Each row is a point on a tangle of strands that fork, close into loops and nearly touch. The rows are in no order.
Two points are linked if the straight distance between their rows is under 88.5. Some points are linked to none.
Q_460: [-27   2  21  -1  -2 -13 -13  -9 -10   1 -19  -6  -4  31 -18  11   7   8
   6  10 -23  11  -3   9  -4  20  24 -14   1   0   9  20   4 -11 -39  -4
  11  -4  13  11  -3]
Q_525: [ -4  10   2  -5  -7   3   4  -8  -9  16  14   9   2   6  -5 -14   5  19
  15 -27 -22   1 -32 -19  15  12  13  15  11 -29 -12  14  11   0  20 -37
  -3 -11 -17 -27  -6]
Q_689: [ -6  12 -16   0  22   8  19   0 -14 -25  -4  10   4   7 -11  -6  -5   2
 -18 -37 -13  -7  45  -5  14  -5   8  11 -19 -16  15  16  11 -36  -2  11
 -24   1  -9  -9  29]
Q_660: [ 24  -2   4   6   6  -9  -5   3   0  16  -2  -5  -2   7   1 -24  19 -14
  -8   6  16 -20 -11  -9  -6  -1  -6 -34 -11   1 -23  -7 -22  22  -9  -8
   4  -4   6  -3 -27]
Q_344: [  7   0   5 -22   6   2  20  16 -10   9   6   5  16  16   1  22  11  33
   1 -16 -11 -13   3  17 -23   0  62   8  10  14 -11  -5   4  12 -34  21
   4  -7   7  -6   3]
Q_642: [-13 -11  -1 -24  10   7  -8  14  27  10  -9  -4 -19  -3  -3  18   0  12
  38  23 -12  25 -27  20  -1  27  -1  25   8 -17  -1  18  32   8 -19 -14
  19  10 -12   9 -18]
Q_861: [-18   0  -7  15 -25   4 -19  -6   3  -5  15  14   4 -30  10  -9   7  23
 -24 -16 -14  -4   5  -5  26  -6   7  11  -6   3  10   9  23 -28  22  -6
  17  17  -3  -6  10]
Q_909: [-18  18 -10   9   9 -13  14  -8 -40   0  27  16  27  18  -7  -4  32   6
 -16  -6 -23  13 -11  -8  21 -11  -9  -2  20  -8   7 -16  24  -2  20   2
 -23   2   5  -7  26]
Q_974: [  3  -4   4  20 -24   8  36  -9   1 -48   0  -1  12  -7   0   1 -23 -20
 -13   8  -4 -17  34 -12 -21  -1   2  21 -22  -1   1  -6 -18 -19   6   4
 -17  -7  11  -9  15]
Q_63: [-18 -17  -7   9 -22  16 -21  10  15  -5   0   0  19  -1  32   9  10   9
  -9  21   4  -2  -1  28  16 -18  25 -23  17  20  -8  -6   5   7   3  -5
  37  11  16  14 -30]
Q_910: [-21 -31  -3 -20 -16  12  29  -8  -1 -18  15  28  27  -5   9  11 -15   5
 -10  -6  -7 -11  -3 -22  -5  -5   8  20 -12 -19 -29 -10  19 -11  15  17
  -2 -29  -2 -21  -8]
Q_58: [ 11   2  -7   5 -13   8   3  14   3  -9 -25   0  -9 -12   7   4  -7  -4
   7   0   4 -23  10   2  -1  29  21  21 -17 -20  -7   0  -3 -21 -13   2
   0  12 -13   6   0]
Q_611: [ 29  12  26   1 -13   1  -9 -10  -7 -10 -25   8 -23 -27   4  -7 -34 -29
  34  11  21  16  13  10   2  19 -25   7 -11 -39  18 -18 -17   2  11 -20
  -7 -13 -40  -4  22]
Q_68: [  4 -10 -19   5   5 -12 -14   1  36  14   4 -11 -37 -13  -7  -1 -12  -8
 -24 -25  18   1  -9 -24  -8 -17 -49   7  -1  33  19  18 -17  -1  12   7
 -13  30   2   0  -1]
Q_365: [  9  20 -10  27   2 -13 -11 -13 -12  -1   9  12  -6 -15   7 -29  11   7
 -15 -15   8  -4  11 -12  34   0 -25 -21  -8 -19  10  -4   2  -7  33 -24
  -6   0 -23 -15  19]
Q_773: [ -6  13 -24  13  10  -2  12  -1 -10  -7   5   9  11  -7  13 -13  29 -12
 -11  19  -8  13  -1   4  22  18   1  25 -10 -36  13 -32  13  13  12 -20
   8  26 -23  -1 -12]
Q_404: [ -4  23 -30  10   9 -12  20  16 -28  -3  23   6  20  29  -7  -3  18 -13
   8   9 -17  20  -6  -3   6  -1 -15  23  29 -14  14 -20  12   5  15  -8
 -22  12   1  -1  15]
Q_391: [ 27  31  -2   4  35  17   7   8 -22  10 -17  -9  -2  22 -15  -8   6  -9
   3 -12  25 -16  11   0  15  10  14 -12  -8 -22 -21  -3 -16  -7   3   4
 -16  -5  -5   0   5]
Q_262: [ 10 -19  -9  -5  27 -17  11   4  18 -11  -5 -14 -18   7  -7  -5  15 -22
 -10 -15   3 -25  20 -11 -16  -1  -9 -38 -30  21 -10  29  -8  -2 -12  -7
 -16  -7  20  22   2]
Q_556: [-11   8  -7  -2  32  -2   3  -7  -9  -5  17 -17  -8 -30  15  26 -19  40
   6   5  14   7  18  10  31  13 -19  12 -13  -5  34 -14  23 -27   9  39
  21   2  -5  12  39]
Q_217: [  8 -31 -12  -7  15 -24   1   7  19  -1 -14  -7 -13  12   0  -9  18 -27
  -7   8  12 -13 -10 -14 -23   1 -29 -43 -22  15 -14  -1 -18  26 -24  -6
  -1  -3  12  16 -31]
Q_726: [  5  11   5   6  -2   6  29 -19   0 -25  -1  -2  -1 -12  -6   2 -26   3
 -22 -25  -1  -8  42  -9 -12 -10   6  28 -20   6  20   2 -11 -16   8  28
 -19  -2  -3 -18  28]
Q_128: [  7  31  24  17 -19  16  -3 -27 -25  -5  16  -5  15 -20   2 -20   1  15
  -4   6  -9  15  29  16  14 -11  45  18   1   0  24  -8  -1   6  10  -5
  10   8 -14 -22  10]
Q_563: [  9 -15   5 -16  -2   2  15   9   3  -1 -11   5  16   2  10  23  34  20
 -14 -10 -14 -32 -10  20 -17   3  59 -11  -5  27 -12   0   9  13 -32   5
   5   7   9  14 -10]
Q_755: [-10  10 -33  31  -5 -13 -20   8 -10  -7  22  36   3  -7   9 -28  -4  -7
 -19 -16   4   7  23 -17  25 -18 -38 -23  -1 -11   2  -1  15 -14  18 -10
  -6   7 -16  -8  15]
Q_94: [ -6  11 -12  -2  34  19  13  -7  23   2   5 -20 -29  22 -20   2 -40 -18
  -3 -14  29  17   3 -31   4 -13 -58  12  -2   0   7  -1 -26 -10  23  17
 -23  -7   7  -2  -3]
Q_366: [  4   7  18   5 -13 -10 -13 -20  -5   4 -10  -1 -17 -11 -11 -11 -14 -24
   7  20  12  25  -2  -3   5   9 -42  -1  -6 -27  21 -17 -14   8   6  -7
   3   1 -22  -2   4]
Q_22: [-43 -19 -16  14 -10 -16   8   8   7 -28  15   4  10   6  20  34 -16  13
  -5  25   5   4 -14  -6  -1  11 -22   2  -2  -4  -8 -21   3 -17  -3  21
  27 -11  14  13  -7]
Q_236: [ 10 -15  17  16 -44  23 -17  13   3 -22   7   7  18  -2  14 -16 -28 -31
  14  29  -1  11  22  13 -14 -31   2 -13  14  23 -13   8  -7   5   6  -9
  -1 -10  18   3 -11]
Q_670: [-22   9 -13  15  -4  27 -24   7  22   0   3 -15 -22  14 -12  -8 -28  -7
   8  -6   5  19  -6 -13   9  -6 -29  24  12   1  10  27 -11 -26  20 -15
   5  13  12  14 -24]
Q_560: [-12   0 -16 -21  18  -8   6  26  -4   0   5  31  12  25   3  14  24   6
  10   3 -18  -7  -7  12   0   9   9  -8   5  -4 -21  -4  35  -1 -28   0
  -4 -11  -8   0   2]
Q_665: [ 33  18  17  -3  12 -12  15 -13 -17 -11 -18   6 -18 -27   4   1  -8  -7
  31   7   8  11  11  20   3  34   4  10  -3 -39  29 -17  -3  10   0 -26
  -1  -3 -42   2  38]
Q_813: [  9  -4  13  19 -23  17 -13  -1   2  -2 -26 -23  -3  -8   7  30  -2  -9
 -10  18  30 -30 -20  -5  16  10 -17 -14   2  13  -7 -12 -23 -24  26  15
   6   1  34  19   4]
Q_772: [ 33  17  15   3  16 -11  -9  -2 -14  33 -16  -1  -7  -2 -18 -26  29 -27
   6  11  17  -2 -22  -6  12   7 -24 -40  -1 -14 -11 -16  -9  32   9 -24
 -15  -4  -9  -5  -4]
Q_274: [-13   5   2  -7   7   7   3  -8 -19 -13  19   7  18 -31  21  18  -4  30
   1  13   0  10  32  17  21  -1  11   9 -11  -4  19 -13  39 -20   6  35
  20  -4 -10   4  33]
Q_777: [ 31  21  36   0   5 -13  23 -32 -27  -9 -11  -6 -23 -27 -11   7  -2  12
  16 -16  -3   1  -5   4  10  40  19   4  -7 -20  26  -2 -10   4  18 -37
 -12 -15 -26  -9  60]
Q_847: [ 15  15   1  -4  -1   9  -6  24  -7  12  -6  -2  10   8   9  -9 -16  -3
  41  40  19   8  -2  27   1  24  18  10   9 -34 -17 -25  -9  19 -26  -8
  23 -14 -25  -9 -20]
Q_721: [ -8 -24   2  15 -30  21 -11 -13   6  -3  -3  -3  23 -20  24  10  16  14
 -28   4   3 -20 -12   1  19 -13  31 -14  -1  18 -15  -7  -4  -5  32   2
  31  10  18   5 -24]
Q_922: [ -3  14 -17  -1   9  -7   9  19 -29  -6  25  25  27   4  -2  13  -3  23
   1 -29  -1 -12   1 -11  16 -15 -25  -6  23 -11  -9  -6  27 -34  30  23
 -31 -28  -3 -22  48]
Q_98: [-13 -20  21 -25 -14 -15  -7   2  -5   3   8   1  31  10  17  27  -9  24
   9  26   6  22  -3  29 -21 -12  24 -18  23  15  -2 -15   3  26 -33  30
  31 -15   8  -1 -13]
Q_814: [ -9  15   8  11 -14  10 -13   1 -21  -5 -12  -7  15   8  -4  10 -12  -2
   3  11   9   7  11  13  -2 -13   9  12  18  -1   5 -20  -6 -19  -8  33
   6   4   6   0  -2]
Q_522: [ -5 -14  -6 -23   0  -7   0   9 -10   8 -14  20  13  12  -3   7   7 -13
   5   5  -2  -4  -9  -1  -9  -1  -4 -13   4 -12 -19 -19  12   9 -22  25
  -8  -2 -10  -3 -13]
Q_286: [-14   0 -12   6   0   4 -32   4  18  24  -5 -16  -2  -4  -3   1 -11   0
  -7   8  34  35 -17   2  -8 -30 -36  18  23  18  18  -8 -12   9   2  33
  20  30   7  11 -28]
Q_703: [ 50  37   8  10  18   8   2  -4 -21  18 -26 -14 -12  -8 -17 -20  17 -26
   4  -6  25 -15  -1  -2  10   7  -6  -7  -6 -13  -2 -17 -26  14  19 -16
 -28   3 -14  -1  15]
Q_929: [  4 -25  -1 -22  20 -28   2  11  22   0  19   8   1  -2  18   5  19   8
   3  12   8  -6   6  10  -8  -2 -10 -64  -4  27 -27   8  14  31  -8  -8
  13 -23   9   7  -3]
Q_926: [ 14  19  -3  20   5  14  19 -12   8 -16  -2  -2   0  10 -16 -17 -24 -13
 -41 -35   8 -17  42 -18 -15 -42   6  16 -12  24  13  -7 -37 -10  -4  35
 -29   5   6 -21   0]
Q_279: [  8 -19  -1   2 -46   5 -24   2  20  -9  -9  24  -7 -46  14  -8 -29  -6
 -13   2   4   5  26   6 -20 -18   7  27 -17  12   4   2  -1   6  -9  22
   9  24 -22  -2  -5]
Q_661: [  8  27  -3   6  21  15  11 -17   9  19  26 -15 -13   3  -3 -36 -19  12
  11  -9  15  43  -6 -10   6  -4  -7  32   4 -30  23  -8 -21  26  21 -21
  21  -6 -31 -29 -26]
Q_984: [ 30   5  14  15 -19  13  -3 -10 -14 -10 -18   8  13 -36  11 -18  15 -10
 -15   4  13 -34  26   9  15  -6  22 -20 -28  -3 -16  -8  -2  -8   8   6
  -6   6  -9  -7   7]
Q_722: [  0  29 -21  19   2  -3  -1  27 -13   4   0  -7   2  35  -5  -6  14 -20
  22  23 -12  16  -4  16  -3   3  -1  19  35   2  12  -3  -1   3  -9 -21
 -11  24   8  13   1]
Q_381: [-12 -21   2   9 -28  -6  -7  -6  -8 -16 -12  16   5  -1  -1 -11  -5 -10
 -18 -31 -41 -26  15 -15 -13 -26   7   1 -12  26  10  26   4 -21 -22   0
 -25   9  15   3   9]
Q_223: [ 17  23   8 -18  18  -2 -23   0 -23  13  -6  19  -9   0 -16 -17  12  -1
  23 -10 -14   4  19  13  26  -5  -7 -34  20  -9  -1  27  24  -9   6 -16
 -25 -10 -17   0  35]
Q_953: [  2  -6 -21   3   2 -23 -26  15  16  20 -12   4 -21   1 -11 -28 -12 -16
  -5 -17   6   9  -3 -15 -24 -23 -37  -3   3  19  14  15 -15  13 -24  11
 -12  27 -11   1 -10]
Q_44: [ 15  10 -12 -29  30   2  14   8 -15   3 -26  14  -4  -1 -10  13 -13  -7
  19 -22   8  -4   5  -3  10  14 -16  14  -4 -41  -1 -10  12 -13   2  13
 -23  -5 -36  -1  18]
Q_691: [-39 -24   0  -5 -12  12 -12  -1   7  -5  -6  13   7  16  -8  -5 -43   8
  -8 -10   6  13   2 -12  -5 -12   4  -1   2  -8 -18   8  -7  -3 -18  14
  22 -19   2   4 -41]
Q_930: [ 24   8   6  16 -23  17   7  28   5 -18 -14 -13   2  -4  12   2  -7  -2
  21  20   2 -25   7  21 -12  28  39  11  -6  -7 -21   0 -17 -11 -20 -12
  16   0   1   2 -13]
Q_935: [  6  -8 -11 -22  12   5  22   0 -17   7   9  14  20  13 -10   5  22   0
 -18 -38 -19 -27 -18 -23  -1 -18  10   3   8   7 -18   2  15   0  18  13
 -41 -12  14 -11  11]
Q_212: [  1 -15  15  -4   3 -21   8  -4   1 -12  17  11  13  -1  15   2  12 -14
   6  42   4   0   4   7   4  11 -10 -46 -17   4 -21 -11  15  19  -6  -9
  12 -24   5  -2   1]
Q_805: [ -6   2   0   2   5  -6 -24  10  -4  11 -27   5 -15  26 -11  -8  21  -3
   8  -6 -14 -15  -8   1   8  20  10 -33  -6   1  -8  29   7 -14 -32 -22
   1   4   3  19 -10]
Q_947: [-15   5  11   2   0  -7  -7 -11  -5  15 -16   9  -8  19 -14 -18  15   7
  13  -7 -27  -3 -35 -13  18  27   9 -11   0 -23 -10  17  13   2 -12 -43
   5 -14  -6 -10 -18]
Q_91: [ -8 -18  14   7 -11   0 -22  -3  19  13  -4 -20  -1 -11   4   5 -16  -6
   7  39  35  27 -25   5 -12 -11 -37   0   8   3   3 -21 -21  20   4  25
  28   4   7  12 -28]
Q_229: [ -2 -18  18  13 -36  19  11  -8   6 -40  11  -1  15  -7  12   6 -34 -30
  -7  24   3   5  32   0 -22 -26   2   9  -7  26  -4  -5 -10  -2  14  16
  -9  -4  28   2   3]
Q_550: [ 12  -3  25  -7   4 -12   3  -8  13  19   2 -42 -20   5 -14  14  -5  16
   7   1  21  -2 -18  -3 -31   9   7  -3   4  23   3  10 -35  19 -10  10
  16  -9  19   5  -8]
Q_574: [ 29  21  -5 -16  20  19  18  10   9  11   1 -17 -22  -1 -14   2 -10  -8
  17 -25   5  -1  12   1 -12   3   9  39   0   1  12  10 -15  -1   6  -1
 -30  12 -10   2  12]
Q_599: [ 32  15  31   0  19  -1   6 -25  10  28   3 -43 -34 -20 -22  11   9   3
 -12  -7  21  -5 -19 -11   4   6 -21   1  -5  20  21   2 -26  15  31  -3
 -14  10   7  -3  30]
Q_420: [  2 -29 -10 -15  22  13  19 -12  28 -15 -10  -9  -9  -5   4   8  14  -6
 -34 -16   3 -29  17  -4 -12  -6  17 -15 -31  27  -7  16 -10  -2  -2  10
   0   7  22  25 -17]
Q_27: [  4 -26  24 -42 -15  -8  -8  -1   8  15  11  13  16 -23  18  23   6  32
  10  11  -5   5  -2  26 -18  -5  37 -18   7  21 -14  -1  24  20 -17  19
  21 -16  -9  -7   5]
Q_55: [  3   9   9 -21   9   3   4  -4 -17  23  16  -3  15  18 -14  -9   5  36
  -3 -42 -12  -4   8  -2 -15 -27  49  -1  15  21  -6  19  -1   6 -20  22
 -14  -6   8 -18   0]
Q_76: [  6 -18  11  -7   3   7  18 -13  11 -20  -7 -18   4  -6   6  15  11   4
 -15   6   1 -18  10  12 -18   7  40  -3 -18  24  -6   3 -16   5 -12   7
   9  -1  19  16  -9]
Q_654: [  5 -11 -26  11  -6  -1   7   4   5   3  -3   5  -2  -6  13 -15  22  -9
 -12 -29 -33 -37 -24 -24   8  -8  -2  19 -10   4  -3  17   2  -6   9 -27
 -24  23   6  -1  -3]
Q_337: [  5  25   5  -1  20  16  10 -14 -23  -7 -19   7 -10  13 -17  -9 -17 -13
   0 -22   3  -3  29 -10  15   7  -4   2 -19 -32   6   3  -6 -26   6  -2
 -26 -16 -18 -10  15]
Q_685: [ -2   7 -15   6  -5 -24  -8   8 -21  -2  25  33  19  -6   4  -9  -4   2
  -6 -13   7  -1  12 -13   9 -23 -41 -26  17  -3  -9 -12  19 -14  17  18
 -13 -14 -12 -20  32]
Q_536: [ 17  -2  18  20 -14  24  -6 -20  -9  -5 -23 -13  16 -14   9   0  12 -13
 -20  12  17 -34  -2   1  19  -2  18 -21 -18   9 -16 -13 -11 -12  26   5
   3   1  22   5  -1]
Q_148: [  6  12   1  -3  16  -2   8 -15 -10   3   0   5  14   9 -18 -20   1  22
 -36 -55   2 -13  29 -11 -17 -42  29  -2  -2  25   4   3 -17  -3 -14  40
 -17   4   8 -19  -2]
Q_296: [ -8   6  -5  18   6   4  18 -18  -2 -15  21  -3   7   2  10  -9  17 -32
  -1  46  -9  26   5   3  13  14 -16  21 -11 -19  11 -24   6  11  24 -28
   2  12   1   3  -9]
Q_554: [-21 -36   3 -37  -5  13   6  -6   4  -3  -6  17  23  14  -2   8 -13  -8
  -4   4  -5   9  -4  -5  -8 -11  12   6  -4 -12 -30 -15  12  10 -14  19
   6 -13  -3  -9 -37]
Q_302: [-12   1 -12 -11  14 -19  -8  32   4   3  -6  25  -2  37  -2  13  25  10
  13  -9 -21 -24 -10   9   8  16   1 -40   3   6 -20  20  27  -8 -35 -24
  -9 -15  10  14   1]
Q_959: [  3  -9 -16   8   7  -5  10   5  34 -10  15  -8 -24  -1  -1   5 -37 -13
 -10  -3  29   4   9 -21 -23 -11 -55  16 -10  13   7  -2 -31  -3  18  18
 -13   4   1   1   1]
Q_712: [-20  -9  -4  22 -16 -17  14 -10  10 -12   7  -2   3   7   1  -2  20 -21
 -13  31 -15  -2 -23 -10  -1  12 -13   3  -8  -1   0 -18  -5  12   8 -24
   5   8  19   5 -16]
Q_431: [ 18   9   2  -2  -8 -15 -21  22   9  15  -1 -14   0  14  -5 -18 -19 -15
  30  35  18  31  11  31 -35  -4 -14  -8  18  -2   5  -2 -18  28 -44   7
   9  -7 -10  -4 -20]
Q_811: [ 17  18   4  12  20 -15   1 -21 -10   3  12   2 -24 -26  -5 -14  16   9
  -2 -24  -4  10 -10 -15  36  18 -22 -14   5 -19  22   4   8  -1  48 -43
 -10  -2 -23 -11  39]
Q_405: [-18 -15  -5 -10  -3  -8  -6  15  21   1   0  -3 -14  20  -8  -7 -31   3
  18  -3   3  22  -7  -7 -32   7 -10   5   2  -3 -10  19 -13   6 -28   0
  15 -15  -1   2 -26]
Q_982: [ 13  21   0   0  26  18   6  10 -17  10 -10  -8   2  14  -6  10  15  -8
  13  17  18  -7 -21   3  23  20   1 -15  14  -8 -24 -11   3   2  15  -5
  -5  -5  19  16   6]
Q_136: [-46 -28 -25   0   3 -12  13   8  24 -20  15  -3  13  13  16  27  -4  11
 -18  16   9  15 -14   3 -17  -7 -11   8   7   6   0 -22 -11  10  -8  25
  34   4  14  21 -36]
Q_820: [ -9 -19  15 -30   3   2  10 -23  -9  11  -6   2   2  -2 -18  10  23  -2
 -20 -24 -31  -9 -20 -18   4  -6   7   2   1  17  -2  21  23  -3  10   0
 -26   4  15  -2  12]
Q_159: [ -8 -26   3  -3   0 -16  27 -20   9  -6  14  11  12  11   7   0  26 -14
 -14  28 -15   0 -21 -12  -1  13   0 -12 -21  -2 -18 -20   8  33  -2 -17
  -2  -8   8  -8 -24]
Q_38: [-21  -3 -22 -14   7  -6  17  14 -20   2  26  26  30  22  -6  11  15  19
 -15 -30 -21  -8 -17 -17   4 -16  -6  11  22 -11 -14 -16  27 -18  14  22
 -19 -13   1 -16  10]
Q_612: [  1  -7 -37  -2  10 -19   7  20  13  17  -5  16 -11   9   3 -31  19  -7
  -2 -38 -28 -19 -21 -22 -10  -7 -13  10  -7  -8   0  19   6   4 -18 -29
 -21  15 -13  -3 -19]
Q_481: [ -3   8   3  11 -12 -10  -3  -9  -7   8  18  -3   3 -15   5  -1  31  35
 -14 -12 -18 -16 -16  -1   9   5  27   3   7  16   4  11  12  -6  17 -17
   8   6   5 -10  19]
Q_246: [  7  29  14  11  -2  -1  -2 -17 -31  18   7  -5   5 -11  -7 -10  20  35
 -10 -12 -15   5  -6  10  18  13  52  15   9  -7  17   2   7   9   5 -22
  11   4 -16 -11  21]
Q_328: [-20  -6 -15  31 -24  12   4  -5   9 -32   5   9   6 -11  10 -14 -13 -11
 -24  -1 -11 -11  24  -6   6  -5   6  26 -19   2   5   5  -2 -25  12  -7
   6  11   8   0  -7]
Q_449: [ -1  27 -21  27  -8  12 -11  10 -16  -3  -6  -1  10   8   6 -24  19 -18
   5  14 -16  12  12  17  17  -5  16  26   6 -12  18  -4   6  -2   0 -24
  -1  30  -6   4 -11]
Q_884: [  6  -5   5   7 -12 -14 -20  20  22  24   0 -19   7  13   3  -7  -6 -10
  17  39  26  23 -25  18 -28  -9 -21 -16  25   4  -4 -15 -24  37 -25   4
  24  -6   8   2 -37]
Q_502: [  3  19 -11  -5  12   8   2   1   2  31  18  -8 -10  10  -8 -18  -8  19
  22 -19  -1  25 -25 -11   6   3  -7  19  22 -18   0  12   2  12  23 -22
   7  -7 -17 -19 -14]
Q_221: [ 27   5  -9  -9  -3  -7  18  19 -16  -1 -21  16  -1  -7  -4  18   5  -5
  17 -11 -14 -26  -4  -2  -6  28   9  17   4 -26 -10 -12  12 -13  -2   2
 -26  -5 -24  -3  33]
Q_106: [ 23  -6  11  28 -48  18 -15  22  12 -13 -12 -14  -1  -7  12  -5 -17 -22
  16  21   7 -18   7  16 -26  -6  11   4   1  18  -7   8 -32  -8  -5  -6
   5   2  15   8 -12]
Q_325: [-15 -28   1 -30  -3  10  -7 -10   5   1  -9  13  -6  -1  -8   0   1 -12
 -17 -39 -32  -4  13 -13   3 -29  -6   2 -11  25   6  36  25 -18  -2   5
 -35   8   7   3   9]
Q_45: [-32 -10 -11  -6  20  -6  11  -4   3  -9  21 -17   0 -15  18  37 -13  30
   5  17  11   6 -15  -6  16  16 -29  16  -4  -3  13 -22  14 -19  12  35
  25  -8  13  12  17]
Q_938: [ 14  12   9   8   4  25 -24  15 -12   3 -24 -24 -13  17  -8  22  -2 -16
  18  17  16 -12 -15   3  23  10 -20 -14  27   7 -10   6  -9 -32  20  -4
 -14   2  37  25  15]
Q_532: [  3  -7  37 -12   0 -10  -6 -22   3  25 -14 -30  -1  17 -18   3  12  18
  -8   7   6  -4 -24   4 -21  14  38 -20  -3  11  -3   4 -25  28 -38   1
  25 -15  18   1 -25]
Q_367: [ -5  12  17  10   7 -17  -5 -13  -7  24 -16 -19  -3  27 -24  -9  25   2
  -5   8 -13   8 -23   5 -10  17  30   0  -1   1  17   7 -19  23 -41 -15
  16   3   7   1 -21]
Q_631: [-15  -8   2 -16   7 -15  -6 -13   4  -1   2   9 -17 -12  -9   5  -9 -13
   7   8  -8  31   6  -8  -1   2 -38  -2  -7  -5  19   8  20   3   3   6
  -5  11 -17   2  13]
Q_202: [ 25  18  18  13 -14   9  -8 -10 -26  -6  -5   2  14 -33   8  -7  18  -2
  -2  23   3  -3  36  22  16  -3  30  -3  -6   4  13 -16   9  -1   6   8
   2  23 -11  -5  26]
Q_40: [  1  -5   8 -16 -29   9  21   1 -10 -10   1  22  15 -10   4  10 -18 -10
  14  -4 -20 -12   1 -11  -3   5   8  30   2 -26 -16  -9  15 -10  14   7
 -18 -14 -12 -25  18]
Q_625: [ -7 -15  25 -33   5   2  -3 -12  -3  -3   3   3   0 -28  11  24  -7  28
  12   1  -2   6  23  18   5   7  25  -9 -15   2  -2   8  31  -7 -10  26
  16 -16  -6   0  27]
Q_303: [  9  10 -31  -2  18 -21 -22  23   3  33  -4   6  -8  12  -8 -31  21  -3
  -5 -27   0  -4 -11  -5  -4 -15 -21 -13  11   5  10  13   6  10 -19  -5
  -8  26 -11  -1 -12]
Q_90: [-40 -31  -6 -20   1  -7   6   3  20 -13  22  -6  23   8  24  34  -6  34
  -7  26   3  28  -6  26 -11 -16  25  -6  15  20   3 -23   1  29 -16  24
  43  -8   6   8 -31]
Q_7: [ 16  11  20   6  10  -9  15 -25  -4  -1   1 -14 -24 -17 -11  -3   6   6
   4 -19  -7 -11  -9 -11   9  30   3  -6 -10  -9  14  21  -6  -1  28 -40
 -12 -14 -10 -10  34]
Q_119: [-10   4 -12   3   7  22 -21   7  22  12  -1 -14 -12  -8   4  -7  -4  -3
   5  10  13  28  -3   5  18  -4 -16  24   4   0   8   6   6  -5  11  -2
  18  28  -4  15 -27]
Q_908: [ -8   2   3  16   0 -13  -3  12  22 -10   9 -32 -23  18  -6  11 -23  14
  15  10  11   6   2   4 -28  18  -4  -5   4  15   3  24 -33  -8 -24  -7
  20 -10  21  17 -10]
Q_60: [-14   5  -4   2  16  16  -5  -2  28  11  20 -18 -30  21 -12  -8 -37   3
  14 -20   7  21 -11 -23  -6 -14 -38  10  17  13   2  31 -15  -9  24 -13
  -3 -10  19  -2  -7]
Q_417: [ -7 -13  -2  -3  -5  14  -3  19  29  -9  10 -10   7   0  32  31   0  13
  21  38   3   2 -14  36  -6  13  21   1  12  17 -13  -2  10  11   1 -11
  34   0  17  26 -18]
Q_468: [-24 -17   4 -15 -11  14 -27  15  30   7  -6 -10 -14  -4   9  36   2  17
  30  30 -13  14 -36  24   3  16   4  13  27  14   1  22  19  -2   4 -14
  26   9  18  24 -14]
Q_780: [-17 -25  -4  -4 -23 -12 -27   8  13 -13  -2  26  -6 -21   4  -2 -21 -15
 -10   5  -3  22  23   2 -14 -19 -27   1 -13  12   8  16  16  -2 -19  17
   3  15  -7  13   2]

A tip is a point with one link. Name the tips that can be reached along the links from each point below, in the order of the rows.
Q_405 -> Q_642, Q_661
Q_959 -> Q_654, Q_431
Q_722 -> Q_929, Q_279, Q_381

A piece is all that can be reached along the links. How many separate loops has the piece of each point below (a circle has one, a figure eight two, a Y none), and how many tips (points with one link)?
Q_685 -> loops 0, tips 3
Q_908 -> loops 4, tips 2
Q_60 -> loops 0, tips 2
Q_90 -> loops 1, tips 0

A fork is a point with three links, a tip a point with one. Leave the first point through the second and follow the links. Name the first fork or tip that comes.
Q_536; Q_984 -> Q_974
Q_811; Q_7 -> Q_279
Q_159; Q_712 -> Q_38
Q_654; Q_612 -> Q_431
Q_38; Q_909 -> Q_929
Q_148; Q_55 -> Q_391
Q_91; Q_286 -> Q_654
